Points, in no order, along strands that fork and pass close to each other.
(in the rows, 128 means zero)
Points whose rows are less than 37.7 apart are linked; no others are. Some points are linked to none.
q41: [184 150 165 136 166 107 120 123 123 173 111]
q952: [158 181  93 146  95 143 116 105 143 149 129]
q244: [109 123 109 172 110  59 120 163 151  96 177]
q522: [164 162 119 131 120 145 126 112 130 154 114]
q839: [153 126 179  95 166 152 135 114 104 158  90]
q329: [151 164 113 157 118 100 113 124 139 143 144]
q894: [180 170 131 136 130 129 118 111 131 170 117]
q288: [138 101 179  98 174 134 141 127 106 143 100]
q356: [184 160 164 105 151 156 127 100 112 176  86]
q533: [183 167 139 124 137 137 122 106 123 170 105]
q564: [109 133  88 163  90  89 119 151 154  93 171]
q59: [105 108  79 129  95 137 145 140 144  82 151]
q562: [ 76 112 172  77 137 214 125 102  90 141  70]
q923: [118 136 180  73 145 201 128  92  92 156  71]
q66: [123 154 101 167 100  81 108 142 149 114 170]
q949: [138 149 110 156 115 100 117 134 146 130 151]
q731: [122 169 104 171  93  76 103 130 152 121 175]
q214: [122 124  96 148 109 109 130 147 143 105 152]
q627: [133 126 103 131 121 131 135 133 134 116 131]
q333: [133  81 152 139 169  79 142 162 124 116 138]
q403: [ 95 129 116  80 112 214 138  95 114 123  95]
q436: [144 176  83 149  87 137 117 115 147 127 142]
q388: [117 102 137 174 145  38 119 175 141 108 170]
q636: [ 86  96 142  85 133 186 138 111 110 118 100]
q193: [130 127 105 154 116  94 127 147 143 114 152]
q57: [104 133  97 168  95  72 118 157 154  95 177]
q620: [122 144 118  82 112 211 137  89 112 136  90]
q239: [119 140  84 155  87 112 124 144 153  99 160]
q877: [149 192 104 166  96  95 100 110 145 152 157]
q371: [114  95 108 140 130 104 143 155 136  95 153]
q39: [128  85 149 165 159  41 130 177 137 114 162]
q211: [155 159 161  84 143 186 131  90 104 167  77]
q263: [156 135 126 132 138 122 128 129 130 143 125]
q208: [136 119 179  86 162 166 132 108 100 153  85]
q792: [128  72 152 146 170  60 144 170 126 114 148]
q114: [154 160 137  88 126 190 133  88 109 157  83]
q204: [151 120 161 168 167  42 115 157 133 144 155]
q192: [164 138 163 168 164  48 108 147 130 162 151]
q449: [156 115 186  99 176 135 134 122 105 158  97]
q713: [103 100  99 103 118 162 148 126 131  99 128]
q72: [ 93  84 172  87 158 169 141 123 102 126  98]
q748: [118 122 180  79 156 184 131 103  93 150  80]
q842: [121 121  93 124 108 146 141 129 138 105 134]
q121: [ 91 129 183  75 137 216 123  97  84 154  64]
q681: [124  86 133 145 151  82 141 163 132 104 149]
q409: [ 69  83 167  80 141 196 132 112 100 126  87]
q212: [122 114 120 166 129  65 123 160 146 107 161]
q495: [ 88 109 108  85 112 204 140  99 119 108 103]
q339: [123  94 122 136 138  98 140 156 134 105 145]
q906: [129  72 155 156 168  45 136 179 131 112 154]
q579: [140 133 112 138 126 123 132 133 134 127 136]
q556: [ 91 116 155  76 133 206 129  97 102 134  79]
q194: [134 177  99 168  94  91 101 120 150 136 166]
q392: [156 185 115 164 109  99 104 113 142 160 151]
q177: [139 151 129  87 123 197 137  88 114 144  88]
q837: [110  99  98 148 109  98 141 161 145  87 159]
q331: [185 162 151 113 145 148 122 102 118 173  94]
q861: [138 162  88 150  91 124 120 125 148 125 149]
q97: [103 103  85 142 100 118 141 154 148  82 158]
q276: [141 101 156 167 165  40 124 169 135 130 155]
q803: [ 76  97 108  88 116 194 145 111 119 101 113]
q404: [ 99 112 153  82 139 192 134 104 104 134  89]
q928: [114 124  79 124  96 152 141 127 140  94 137]
q45: [ 75  87 125  87 125 186 144 113 117 105 109]
q457: [127 153  83 155  88 116 119 133 150 112 156]
q170: [159 166  99 140 108 142 118 109 137 146 127]
q660: [118 105 126 167 136  51 124 168 143 104 171]

A fork is a point with three links, a tip a point with one. Leave the first point through the second and follow the links. Name the first fork or tip that comes.
q842; q627 | q263
q877; q392 | q239
q952; q170 | q356
q192; q204 | q39
q923; q748 | q288
q620; q177 | q211

Name the points in between on the shortest way along the links from the first point to the second, in order.
q579; q837 | q627, q842, q928, q59, q97
q436; q894 | q952, q170, q522
q39; q371 | q906, q792, q333, q681, q339
q906; q564 | q39, q388, q660, q212, q244, q57
